Points, in no order, along strands that fork, close into loops and pass close to each other.
Two points are linked if the straight distance between their rows is under 96.9. Some points are linked to none.
koba: [-34  26 -22   6  47 -10 -14  11  15  34  20  53  22  31 -54  -3  -7  23
 -31  17  56 -38 -11 -17 -54   2  27]
sefik: [-17 -10  19  33   9   6  95  -8  -3  25  11 -11 -30  28   7  -2   0  -3
  41  25   8 -40  10 -34 -11 -19  22]
gepo: [-39  37  -9  18  47 -14  -2   0  24  30  34  24  23  30 -32  -7 -26  15
   1 -15  49 -39 -20 -42 -41 -17  18]
Viz: [-25  41 -16  -4  -7  19  43 -11 -27  47 -34  17 -21  17  40  16  23 -26
  -2  34 -39   9  17 -11  -4  14   3]
lun: [ -5 -20   5  -6 -30  26   8 -13  12 -11  27  13 -22  38 -13   8 -11  35
  16 -19  42 -21  36 -30 -40  -2  -5]
pasom: [ -8  -6 -33 -34  -9 -13   8   3 -10  25 -15  26  42 -27  -6  13  45 -12
 -54   7  -8   5  32  22 -10  16 -24]
lif: [-14  -1  38  -4   0  -2   5   5  24 -57 -44 -59 -45  -9  25  24 -19  -7
  40  11  -5 -16  -3 -14  54  14 -19]
pudib: [ 60   8  24 -22  16  12 -51  14  -8 -41  29  -9 -20  -8  10  -6 -34  24
  18  -5 -26  -5 -14 -14  30  11   5]
rumu: [-32  41 -39 -29  39 -26 -21  27  17 -13 -12  23  -4  39  -7  31  -4   9
 -11  24  15 -50  53 -37  -8  14  -9]
tasak: [  7  19  14 -26   2  -6 -19  19  19 -28 -35 -23   4   3  23  49  22  -4
 -15  20 -17 -13   9  -9  28  33 -35]
suba: [-28  28   0  62 -20 -16  -8  -8  35   3  11  -7 -16  25   7   5 -26  -8
  26  -9  50  22 -34   7 -33  20  34]
gek: [-37  20   7  60  -8  23  64 -16  13  22  -1  -1  16   6 -12 -44  -5  -9
  12 -29  30   4 -40  12 -26 -16  36]
simab: [ 25 -17 -13  10 -43  20  15  -9 -14 -41 -29 -39   0 -45  44 -26  19  -5
  13 -15 -38  29  15  48  49   7 -20]
nov: [ 59  -7  28 -12 -23  24 -31  -1   6 -65  11 -31  18   3  10  17   5  37
  -6  -3   9 -11   2 -10  10  25 -27]
Suke: [ 12  56   7  17  -4   3 -45  12 -18 -12 -22 -29 -14  28  40   2  -6 -20
  19   8 -32  42 -38   3  28  19   4]
leta: [ -3 -46  10 -21 -26  32  51 -39 -37  15  21  30 -34 -12   3   1  16   3
   7 -19 -20  -4  28 -11 -16  -2   1]
gara: [-26 -32  14 -39  12 -20  17  -2  25 -13 -26  -4 -37 -25   7  39 -18 -14
  18  -2 -22 -25  25 -25  39   0 -30]
lop: [ 31   7  23  11 -14  29 -11  -8 -54  21  17  -3   8  16   9  -9 -12   2
  13  -3 -38  29 -34   8  -2   5  16]
Tiri: [-16 -45   0  -5 -16  -5  -4 -19 -12  12   1  -1 -37 -20  15  -2 -23 -27
  16 -10 -21  31 -10  10  17  -1   6]
Felam: [ 14 -33 -14  -8 -30  -9 -34 -12 -25 -20  10 -11  21 -54  19 -16  14  -5
  -2 -29 -25  50 -16  53  15  -4   4]
div: [  9   6  45 -26  -8   9 -32 -12   9 -77 -11 -54 -35 -21  30  26 -16   4
  32 -12  -6  -4  -5 -18  53  25 -13]
mokep: [ -4 -29  18 -19   5 -12  41   8  30 -10   2 -26 -16  -9  -9  10 -20  -2
  12 -11   1 -43  22 -34   3 -22 -26]
kezes: [-10  21  -8   4 -16  11  38   0 -31  28 -55 -13  -8   2  41   0  14 -34
  10  28 -56  28   9  13  36   0 -12]
pina: [  3  46   0   5   5 -12   2  25  20  -4 -37 -34  16  34  22  26  15  -8
 -15  38  -8  -9  -1 -13   7  10 -36]
bemo: [-27  69 -23  16  16 -35 -31  11   4   0 -38 -24 -19  27  29  22   4 -38
   8  20 -10  28 -14  -6  30  21   3]
taliz: [ 24  24 -22 -36  57 -25 -50   4 -14  -8  28   6  -7 -26 -19 -41 -12 -28
 -19 -47 -11  12 -32   2  48 -36   7]
Golez: [ 21 -51  28 -29  14   3 -29   9 -30  20  19  12  22 -27 -16  -5 -16  -4
 -11   9 -42  16 -20   7  11 -25  -2]
Begus: [ 17  18  11  37  -3   5 -29  10 -16 -10 -29 -64 -10  35  40 -20   0 -18
  21   5 -26  29 -48  25  26  -8  -4]
zotun: [-26  27 -27  11  13 -39  -7  16  14  15 -13 -12  43  11 -14   9  26 -15
 -45  22  26  -5 -11  15 -25   4  -6]
movag: [ -6  29  12  -4   7  -4  74  17   6   7 -43 -42   2  22  14  -6   2 -17
   9  20 -29 -37  26 -22  24 -23 -37]
Mup: [-21 -98  15  -5  30 -31 -19   3   6  25 -35 -13   1 -29  -6   0  -1  -8
   0  14 -29   0 -27  25  25 -52 -12]
sibo: [ 48 -20  13  -9 -32  14 -53 -22   0 -73  39 -19   4 -20  18  16 -17  34
   5 -14   8  15  -3   8   5  40   7]
vam: [ 40  41  17  15 -20  15 -44  12 -23 -24 -14   8  24  20  24  37   4  28
   0  53 -19  18   7  -9  -6  48  -5]
gipod: [-21 -21 -25  33 -33  -2  37  -9  26  -5  -9  -8 -24 -26  17   3 -16 -19
   9  -1  23  19  34  18   7  19   2]
lir: [ 35   9  25   5 -30  35  10 -19 -74  -6  27  25  13  14  11  29  -1  38
  26  14 -62  15  35  -4 -17  10  40]
sevo: [ 10   4   6  44  10 -23  -3  10  42 -38  -2 -84  -2  11  22 -30 -18  -4
  39  -8  27  -9 -47   8  15 -36  11]
geb: [-18 -35  13 -24  38 -23 -36   7 -14  50   3  31 -17   2 -11  33 -27 -24
 -18  39 -20   2 -14 -23   4 -17   8]
rek: [-37 -37 -26  17 -35  -9  32 -24  38  -4  16  21 -37 -30   4  15 -18   2
  14  -5  44  -3  48   0 -24  16  18]
Tamom: [ -2 -42  30 -22  36 -26 -43  18   6  21  -4   0 -22   8  -4  33 -39 -17
  13  19 -28  -4 -31 -23  35 -25  -3]
pek: [ 31 -70  38 -31   4  -6  -3   7 -25  -4  -8 -20  23 -26   6   5   6   4
  13  -6 -60   2 -21  19  41 -34 -26]
pafuv: [  5 -24 -25  28 -41  11  39  -1   6 -25 -28 -19  -3 -29  22 -15   3 -12
  -4  -9  -3  31  28  43  33   9 -17]
Batu: [-19  27   6  19 -17   4   9  -1  15 -56 -42 -50 -43 -14  36   2  -9 -23
  27   5  -5  11  17   3  45  27 -11]
Logid: [-46  16 -41  41  10 -42   9   2  21   9 -16 -25  39 -14  -7 -28  25 -17
  -7   3  29  12 -21  31 -10 -18   8]
vara: [-44 -28  -9 -23  33 -11  10  -4   8  42  28  41  -8   6 -27  31 -11  10
 -21  26  25 -41  17 -37 -49 -21  13]
dunil: [ 66  12  -2 -38  -3   6 -30  24  -9   0  13  43  32 -21 -25 -19   4  69
 -24  38  -9 -31  10   5 -18   5  -5]
vad: [ 27 -23   9 -23   4  -7 -59  11   5 -12  18  29  -9 -13  -1  31 -21  18
  -5  24   0   1  14 -16   3  30   4]
kisa: [-15 -53   8 -23 -31  10 -18  -4   6  11  -8  44  -7  -1   5  68   4  26
  -4  42   0 -17  45 -26 -11  29  -6]
Dogaz: [ 59  59  22 -34  21  29 -28  23 -19 -45  13 -17 -18   7  15 -18 -19  27
  23  -8 -32 -12   8 -29  30   5  -5]
Zamin: [ 54 -25  33 -13  -3  42  11   6 -34  12  33  26  25  37 -36 -19   7  50
  -6   8  18 -36  17 -14 -29  -9 -10]
mik: [ 17 -17 -27 -17 -45   4  30   2   4  -3 -25  -2  49 -36  13   4  47   9
 -44   4 -14  18  27  40   6  17 -41]
sil: [ 31  46   7 -29  28  46   7   0 -41  38  11  65   7  14 -29 -49   0  34
 -11 -17 -21 -25 -10 -17 -13 -18  16]
talol: [-68  12 -54  50  20 -36  29   7  26  23 -14   8   9 -26  24  -1 -10 -36
  21  34  25   9  13  14  23  -6  27]
Bak: [ 21 -30 -12 -28 -33 -18 -37 -17   2 -48  12  -8   1 -63  21  17   7   2
   7 -36 -27  41   7  27  31  22   4]
Ruvu: [-24  40  -6  -7  12 -21   4   8  18 -13 -36 -29 -31   4  32   4  -9 -36
  15  -1 -15  15   4 -14  35  -3 -13]
tusoz: [-20 -11 -37  53   1 -11  27  17  35 -18 -13 -36  25 -36  14 -42  12 -15
  -1  -8  37  16   8  49  15 -28   2]
dis: [-21  21 -19  -1  -9 -29  22   2  52 -22  10 -19  -4  -4   4   1   0   2
   7 -17  43 -25  33 -20 -24  10 -15]
Vofum: [ 26  63 -34 -34  22  -6 -17  14 -25   9  10  38  36 -28  -8 -16  30  -7
 -35 -16 -34  26   7  24  13   3   1]
Toze: [ 18 -78  31  11 -11 -10 -24 -14   7 -46 -21 -45  -6 -14  21  30  -7   8
  26  13 -21  -9 -31  24  48   1 -15]
noze: [  0  -9   8 -13   2  44  15  -5  -6  13  28  45 -18  46 -29 -14 -15  35
   5 -33  32 -32   9 -25 -35 -21  18]
did: [-15 -64   5 -22  44 -38 -48  17  11  13 -16  -7  29 -21 -24   5  14 -11
 -36  18 -13  -3 -32  15  15 -40 -14]
mebu: [ 50  -3   0 -27 -12  23 -12  18  -7   1  18  31  48 -15 -28  -8  17  33
 -49   7   7  -2  12  19 -28  11 -24]
Vatan: [-32 -31  -5 -10  23 -24   1 -15  30   3  50  19   7 -24 -50 -23 -18  -6
 -18 -43  42  -5  -5  -5 -40 -33   3]
boli: [ 14 -10  29 -12 -15  19  51 -11 -51  19 -23 -19 -12   5  32  -3  13 -22
  36  11 -68   5  16 -11  37   5  -5]
Buku: [ 29 -47  48 -17 -13   8 -43 -19  -7 -65  11 -43 -17 -23  16  22 -27  11
  36 -15 -26  -4 -18  -7  51  12 -10]
kem: [ 20   3 -30 -30   8 -29 -53  18  20 -21 -17  -4  40 -21  -7  38  54 -16
 -46  17   4  -6  -5  31  34  21  -4]
giz: [ -5  11  12  25 -31  39  40 -25 -35  18  10  11 -42  31  12  -6  -1  -4
  23 -31  -8   8 -14  -3 -17  15  23]
Ged: [-15  61  -4  27  28  -1  14   8  19  17  12   2  33  36 -28 -26 -12  11
 -24 -35  32 -19 -30 -17 -32 -18   5]
Difi: [-23 -88   3  13   4 -15  -3  -5 -20  29 -25  -5 -30 -36   9  -6 -19 -27
  15  11 -35  22 -15  25  28 -35  17]
mas: [-29 -24   7  -4   7  28  49 -33 -18  37  13  15 -13  -9 -25 -32   4 -20
  -9 -31  -8  13 -30   8 -18 -39  16]
Gaf: [-50 -16 -16  -5  64 -32 -12 -24  10  23  40  20  12 -18 -67 -29 -21 -15
 -23 -40  18  14 -33  -8 -17 -41  13]
kezu: [ 17  47   3 -35 -13  19 -48   4 -14 -61   7  12 -17 -13  20   8   0  23
  27 -15  -8  18  41 -15  15  42   3]
rokir: [-23  23 -38 -23  20 -14  -7   2 -33  51 -15  38  40  -9  -1  15  33 -32
 -54  26 -24  20   5  18  -9   6  -5]
Timev: [ 23 -36  11 -14 -33  10 -48   0 -13 -15   7  47  19  -4   2  60  -7  45
  -1  49 -11   0  33 -11  -6  44   0]
dasup: [ 20 -17   2  -4 -50   9 -36 -27 -13 -45  32  13  -8 -34  19  14 -10  20
  16 -29  -6  36  19  11  -5  39   3]
Kun: [-50 -28 -26  -5  -1 -27  44 -20  41   9  35  18 -11 -45 -18 -16 -18  -8
   5 -29  47 -13  23 -10 -21 -12  13]
niv: [-30 -24  11  11   1  -8  20 -10 -10  44 -15  12 -47  20  15  48 -11 -27
  17  53 -14  -4  -3 -30 -13   1  19]
sege: [-37  17 -23  -6   3  -4  21 -15 -18  55 -22  22  -5  -1   4   6  20 -28
 -21  12 -23  20  -4   9  -5  -8   2]
zus: [ 13  29  24 -11  17  57  34  -7 -41  38  13  38  10  28 -26 -37  11  10
 -15 -51 -18 -10 -27 -14 -13 -20  16]
sal: [ 25  -6  14   0  -8  24  10  12   5  14  18   8  27  24 -33  -5  11  29
 -33   8  27 -21  11  -6 -44  -1 -24]
Gak: [ 44   6  -3  -1  -7  18 -39   8  -5  -1  36  43  30 -19 -40 -30  10  28
 -30 -19  27  17 -21  35 -30  18  10]
tefi: [-25  -8  15  21  25 -11 -26  -8   5  29  27   3 -30  24 -17 -11 -44 -22
  15 -25  13  18 -53  -5 -14 -20  29]
Fus: [-12  65   8  15  18  19  -6  -9  -5  11   9  17 -35  42   0 -19 -35 -10
  14 -65   3  12 -26 -27  -1  -1  19]
nus: [-23  20  25 -33   5   4 -24  18  11 -36 -37  -8 -29   8  17  55  -1  13
  16  22   0 -29  39 -38  20  32 -33]
pumo: [-12  24   2  61 -26  26  78 -10  26   1  13 -16   1  16   4 -34 -13   6
  35 -22  42 -21  -1  -4 -28   3  18]
lefu: [-19  45 -12  34 -27  -4 -16 -12  10   2 -12   6 -43  21  19   6 -10 -15
  24 -14  18  35   0  -3 -12  44  18]
pumeg: [ 21 -69  22 -11  17  -2 -29   1  10 -24 -33 -57   3 -30  22   1  15   7
   9 -15 -32  -7 -28  32  50 -39 -20]
vilav: [-18 -34  -9  18 -33 -32  -2   7  40   3 -22   4  18  -9  -1  60  22  11
 -22  44  26 -12  20   9 -21  39 -12]
niso: [-36 -30  -5  35   6 -30 -11 -10   9  18   0  -7 -31  -8   7 -20 -32 -34
  23 -10   7  32 -35  17   0 -23  22]
zul: [ 58  68  -1 -40  22  20 -11  21 -22  -8  10  25  -2  -4   3 -39 -11  35
   8 -14 -43 -10   9 -12  12 -10  -3]
tato: [ -5 -15  30  27 -10  21  51 -18 -21  16   5 -14 -58  31  14  -3 -14 -17
  40  -2  -4 -10   1 -19  -3   4  16]
Mumum: [-18   1 -33  18 -58  15  13 -29   3  15  -7  32  -7  -4   9  18  28   1
 -15   6  30  23  30  21 -35  47   7]
vuvat: [ -8  14 -19 -29  56 -31 -21  12  -4  10   5  -3  16  -7 -20 -20   3 -24
 -41 -18 -10   0 -19   1  27 -42 -19]
Rad: [-16  -5   1  53 -14  32  54 -15  -7   8  -8 -22   8  -4 -14 -67   2 -15
   8 -41   7  17 -29  45 -11 -32  19]
lugid: [ 18  -4   0 -33   0 -14 -41  13  14 -21 -26  -9  32 -25  21  50  37   7
  -9  19 -34  10 -10  20  48  24 -14]
nuv: [-27  21 -46  52  33 -55 -17   3  39 -15  -8 -54  34 -23  20 -28  27 -24
  19   8  43  -9 -37  15  12 -24  21]
taru: [ 58  18   2 -26  -8  35  -6  17 -26  -1   8  38  26  38 -15 -16   4  71
   1  25   3 -42  26 -18 -20   9 -12]
Buniz: [  4 -29 -42  19 -15 -19   4   5  48 -46 -18 -46  11 -44  15 -33  35  -9
 -19 -27  37   9   6  58  25 -21   1]
Dos: [ 41 -22  19 -13  10   6 -52   9 -14  10  28  44 -33  12 -18   0 -47  31
  22  28   5 -24  -4 -30   0  13  16]
bet: [ 15 -19   8  38 -45   7 -19 -21  -2 -14  19 -20 -10   5   4  -6 -18   1
   6 -26  24  27 -28  22 -24  25   0]
Dudov: [-39  26 -43  55  20 -19  41  24  25   1 -43 -24  10 -17  36 -13  -1 -37
  18  27  -2  11  26  23  35 -22   3]
zare: [ 12  -8  31   0 -30  17  -5 -18 -18 -25  -2 -12 -23  15  19  23 -10   9
  31   5 -13   6  26 -26   3  36 -15]
Bigon: [ 15  43   2  -8  36  -2 -35   4  -4  -6  28   7 -29   9  -1 -39 -29 -20
   6 -61  -2  20 -38   1  21 -16  12]
nim: [ 20 -50  49   9  -9  -7  13   2 -14   2   3 -44 -12  20  -3   6 -25  -4
  22  10 -19 -12 -21 -10  17 -10 -11]
gode: [ 10  12   0  27  22 -15 -31  21  14  -4 -19 -53  40  14   0 -30  29  -3
 -29   1  15  19 -48  33  -4 -35  -4]
Golur: [-12   9  11  -1 -12  54  51 -30 -34  32  19  35 -24  11  -9 -28  17  -6
  -7 -63 -14   4 -24 -11 -22 -20  25]
Zotaf: [-18  48  -8  48  11 -16  21   4  24 -15  -9 -54 -11  15  24 -49 -15 -17
  37 -37  14  12 -38  12  14 -24   7]
Zuz: [-32 -69   1  14   9  14  26 -26  -4  23   1   2   5 -27 -35 -50   8 -21
  -8  -5  -4  35 -29  39 -24 -42  18]
vuz: [ -5  -6  23  46 -14  14  72  -7  23 -12  20 -30 -20  27   5 -16 -17  11
  59  13  43 -43  32 -28 -21   7  11]
rakup: [ 21  50   1 -16  17   0 -41  11  31 -49   9 -30 -22  21   6  10  -4   0
  -1 -12  29  -7  -1 -16  14  20  -5]
fabos: [ -3 -12  24   4   3  12  81   4 -17  12 -35 -24 -25  13  16   6   3 -20
  25  27 -37 -24  37 -21  37  -4 -18]
rata: [-25  37 -55 -31  52 -34 -22   9  -4  11   9  46  -4  17 -32  13 -10   0
 -25  -5  23 -42  33 -34  -8   6   2]
mis: [ 10 -45  49  17  16 -16  59   9  -8  19  -2 -55   9  32 -16 -13 -13  -7
  25  23   2 -33 -18 -14   2 -38  -7]
rodil: [-19  37 -14  36   8  -6  64  20  16   8 -41 -42   5  12  32 -15  -4 -23
  26  32 -13 -12  15  -4  24 -21 -10]
pas: [ 12  81   7  20   6  35  19  16  -3  18 -11   7  21  60 -14 -24   2  19
 -17 -38  20 -18 -10 -14 -30  -6  -4]
viras: [ 15  49  21  16  -6  41  19   8 -25  21  -8   9   2  73   3   0  15  14
   9   2  -1 -19   0 -26 -22   4   3]
silod: [-19  47 -19 -29 -27  -2 -32  -4  -5 -46 -20  16 -21 -20  29  26  31   0
   9  -9   1  24  56 -12   7  61  -7]
rovi: [ -3  16 -54 -12 -17 -35 -28  -4  18 -33 -24 -13  18 -38   8  19  64 -41
 -26 -13   2  14  14  38  34  25  -2]
bita: [-11 -20   3  18  14 -13  21   8  -5  24 -29 -40   6  -1   0 -31   2 -26
  -6  10 -18  -1 -17  16  12 -51 -16]
Saru: [ 18  -9  31 -14 -33  14  23 -25 -69  -8   0  -2   3 -11  32  28   0  13
  38  16 -81  16  29  -5  13  16  15]
lenel: [ -4 -42 -11 -19  36 -41 -63  27   0  11   1  25  37 -28 -38  16  17 -20
 -49  36  -1   4 -22  28  17  -5   2]
Kirog: [-20 -43  -6 -16 -41  26  11 -21  -4   5   7  36 -28  15  -3  32   6  28
   8  15  19 -12  46 -27 -38  20  -1]
Gat: [ 19  -5  17   6 -11   4  13   8 -16  -5 -18 -49  -6  10  19 -20   0 -15
  11  -9 -25   8 -17  11  26 -18 -24]
valup: [ 34  -2   0 -21 -40  14  32   4 -13 -29 -28 -32  45 -31  32  -6  40   6
 -14  -8 -43  14  18  29  29   3 -45]
Bezud: [  2  41 -35   6 -30  -9 -23 -12  -4   1   5  29  15 -21  -7  -6  37 -23
 -24 -37  16  49   0  37 -13  34   6]
kugid: [-40 -42 -15 -16  23 -29  32   2  21  15 -31  -1 -20 -38   5   5 -12 -25
   5  -5 -25 -18  14  -2  46 -39 -15]
nole: [  6   0   3   3 -25  52   3 -19 -46  23  32  60   0   3   0   3  13  28
   1 -20 -16  23  -6   9 -39  13  42]
bagak: [  0  59   5   1   9  19 -11  20   8  -7 -10   2 -12  74   3   9  -6  23
  15  11  20 -28  21 -40 -25   7 -11]
Netor: [  7   1  -8   0   2  -3 -28  -1  22  -7  43  24   7  -3 -46 -20  -3  11
 -30 -48  52   8 -15  15 -39   0   7]
Bogis: [ 11 -25   0   9 -48  -4 -20  -8  31 -30 -11   4  19  -1   8  46  15  29
 -19  28  32   2  28  10 -22  55 -25]
Laza: [ -3  30 -30 -34  43 -12 -34   5 -15  30  17  73 -25   5 -26  -8 -17   5
 -14  -3   7 -20  13 -23  -1   5  16]
Kedun: [ -7 -44  26 -12  29 -24  59  16  25  13  -5 -40  25  -3 -17  -7 -11  -9
  14  17  -4 -61   4 -30   6 -56 -24]
Fak: [ -3  12 -56 -15 -12 -34  -1 -11  40 -45   0 -33  14 -45  -6 -13  54 -33
 -29 -50  34   3  15  34  25  -5  -3]
kalu: [  7  37  -8 -30  18  27   5  -5 -43  39  17  45  41 -25 -16 -33  17  -4
 -29 -25 -44  37 -11  26 -10 -16   8]
zovaz: [ -2  55  14  34   2  14  25  -6  -5  14  -7 -27 -14  40   2 -34 -19 -15
  16 -54   1   9 -40  -4  -7 -14   9]
Gutuk: [ -4  21 -19  -7  22  14 -23   7 -11  45   5  69  -5  27 -29   8   4  23
 -29  30  27 -17   3  -7 -32   9  21]
zanov: [ 27  37  23  15  36  19 -22  16 -21  41   1  32  18  29 -41 -30 -14  18
 -24  32   2  -2 -60  10 -23   2  17]
tazet: [-26  -2 -28  39 -10 -10  46  -9  52 -20  23 -17  33 -37  -3 -50  -3  -7
  15 -29  61   5  -3  26 -13 -14   6]
Pogip: [-13  33   0  -1   6  -7 -37  25  24 -22 -17   4 -12  43   9  44  -5  21
   0  35  24 -24  34 -33 -14  36 -16]
piv: [  0  78 -26   9  22 -12  -7  23  10   6 -19  -8  23  41   0   9  10  -7
 -37  13  11 -11  -5  -1 -16   9 -16]
fole: [-30 -49  -4  -4 -16  15  26 -19   6  41  12  34  19  -7 -37  15  30   5
 -46  28  23   2  -5  14 -65   0   3]
Doza: [ 32 -52  33 -21  -8  30  11  -1 -39  14  29  -3  34 -11 -30 -31   4   6
 -13 -11 -23  19 -22  17 -16 -23 -14]
Pemuf: [ 32  17 -10 -12  10 -20 -51  19  32 -34   8  -9  13  -1  -6  23  21  -3
 -30   9  28  -5  -8  11  15  23  -2]
ziz: [-15   6  27  36   7 -13  10   9  33  25  20 -21  39  32 -12   8 -13   9
  13  41  39 -35 -32 -24 -45  -9   0]
pebab: [  9 -38  15  50 -14 -15  26   6  31 -29  14 -64  -2   2   1 -22 -28   4
  40   2  32 -12 -20  11  -1 -18   1]
rorav: [ 37 -26  36 -36  36  -4 -42  24   6 -20  23 -16 -21  -4   0   5 -40  -6
  13 -12 -25 -13 -26 -27  40 -18  -9]
lat: [-28   4   7  -4  54  -4 -18 -17  -7  40  29  34 -19   5 -49 -23 -36 -14
 -15 -30  15   8 -36 -12 -10 -34  27]
ves: [-24 -22  12   9   9  11  82  -9 -10  48  -2  13 -33  15   8  22  18 -12
   7  45 -11 -31   6 -30 -17 -22  16]
zudes: [-31 -11 -20 -14  -2 -26 -26  -9  11  16  14  39 -34  -5  -6  30  -8 -18
   1  -9  22   4  29 -18 -13  17  15]
zukat: [ 15 -79  39  33 -18 -22   4   0  21 -18  17 -41  -5  11 -16  12 -36  10
  20  17  27 -23 -28  -7 -12 -10  -7]
vodu: [-36 -54  -9   6 -16 -26  10  -4  25  37   2  19   8 -11 -17  46   7   3
 -31  49  31 -12  10   0 -42  13   7]
Zoniz: [ -6  43 -26   0 -29 -14 -35 -11   0 -17   1  18 -14  -1  15  16  29 -24
  -1 -26   8  41  21  12   1  56   3]
kepor: [  8 -46  15 -11 -21  38  91 -25 -37  25   8  12  -1  -6 -10 -12  48   5
 -16   1 -10 -14  15   9 -17 -14 -10]
Zit: [ 36  77 -25 -40  22   6 -25  19 -13 -17   2  19  13  -6  17 -13  14  -1
 -16 -18 -26   7  19  -1  25  14 -11]
zizon: [ 33  38  21   0 -11  15 -45   8 -43 -38   1  18  -1   3  18  29 -26  47
  33  36 -47  19  22 -10   0  36  26]
vidad: [ 15 -54  13 -23 -30  23  44 -13 -30  26   2  -1  32 -21 -10 -20  27  -3
 -20   1 -24  13   3  17  -8 -18 -21]
dapo: [-34  24 -40  21 -28   8  55 -14  21  14 -23  16 -16  -5  19   5  11 -12
  -6   6  18   8  47  15 -15  24   4]
suziv: [-26  43 -21  60   7 -44 -16   4  45  -7   6 -40  23  16  16 -10  -3 -12
  27   8  55   4 -43   0 -12   8  19]
Goru: [ 35  51 -16 -17 -28  14 -28   6 -31 -25  11  42  14 -18   8  19   2  51
   8  12 -40  33  46  17  -6  28  29]
Maza: [ 20  19   5 -47  44  27   6   3 -41  49  20  49  20 -13 -28 -30  -8   5
 -30  -2 -49   1 -15  -7   1 -36   6]
roz: [ 36  -7  13  11 -49  19 -20 -14 -23 -25  -1  19  42   8  18  36  13  40
 -10  36  -6  13  26   5 -22  44 -10]
der: [ 31 -16  11 -30  -6  40 -27  -1 -21   5  43  48 -22  15 -14 -18 -27  38
  21 -22   4 -16  14 -23 -18  -5  14]
Kez: [-49  -9   3   4  28 -39 -15   5   0  51 -27   4 -26  11  12  42 -18 -38
   6  51 -27   2  -9 -26  15  -5  12]
Faf: [ -2 -23 -28   9 -30 -12 -30 -13 -15   5  -1  13  25 -39  -2 -25  41 -20
 -21 -20   0  66 -16  62   0   9   8]
dazev: [  7  48   0 -18  -9  15 -50  -1  15 -63  19  -9 -43   8  15  -2 -10  12
  16 -42  38  14  24 -20   2  33   0]
Vomi: [-28 -57   3   0   3  -7  -3  -8   3  35   7  11  15 -16 -40 -12   6 -16
 -29  17  11  24 -23  23 -33 -21   5]
Lusev: [ -2 -32   7 -38  51 -12 -19  22  -1  43  16  51 -10  11 -38  19 -31   9
 -24  39   3 -43   2 -37 -18 -22   3]
Loti: [  9  34  -5 -21 -14  24  30  -3  -7   5 -10   1  -9  12  14 -10   9  -1
  -3 -24 -16  -6  33 -23 -12   5 -32]
zomi: [  5 -22  18  29 -35   1  28  -9  26 -23   9 -26 -16  27  -2  15 -19  24
  38   9  40 -33  25 -29 -38  12  -7]
nofe: [-37 -18 -16 -18  41 -38  22   9   9  20 -28 -23  21 -20  -9 -13   1 -19
 -20  -1 -19 -20  -6  -3  20 -54 -24]
Nevi: [ 51 -28  11 -32   1   1 -47   8  48 -53  23 -24   7 -12 -13  25  -1  28
 -26  -8  38 -22  -1  -3  19  17 -10]

A tip is a point with one link. Name the tips that can be reached along the links from each point below, in the order of the rows.
bita -> leta
pumo -> vara, Rad, Goru
Netor -> lir, talol, Mumum, lenel
dazev -> tazet

How many points has the smallest loop of links through each point below? Write none if it is on no loop.
zovaz -> 13
viras -> 11
Kirog -> 8
Felam -> 14
sefik -> 18

Name the points in between on the shortest way along the links from the first point to the second, in order.
Nevi; gepo -> Pemuf > kem > lugid > tasak > nus > Pogip > bagak > viras > pas > Ged
niso; mik -> tefi > lat > Gaf > Vatan > Kun > rek > gipod > pafuv > simab > valup
zomi; Vofum -> vuz > sefik > tato > giz > Golur > zus > sil > Maza > kalu
zotun; Bak -> Logid > nuv > suziv > suba > lefu > Zoniz > Bezud > Faf > Felam
Toze; Fus -> Buku > div > lif > Batu > Ruvu > bemo > Suke > Begus > Gat > bita > nofe > vuvat > taliz > Bigon
niv; vodu -> ves > sefik > tato > giz > Golur > mas > Zuz > Vomi > fole
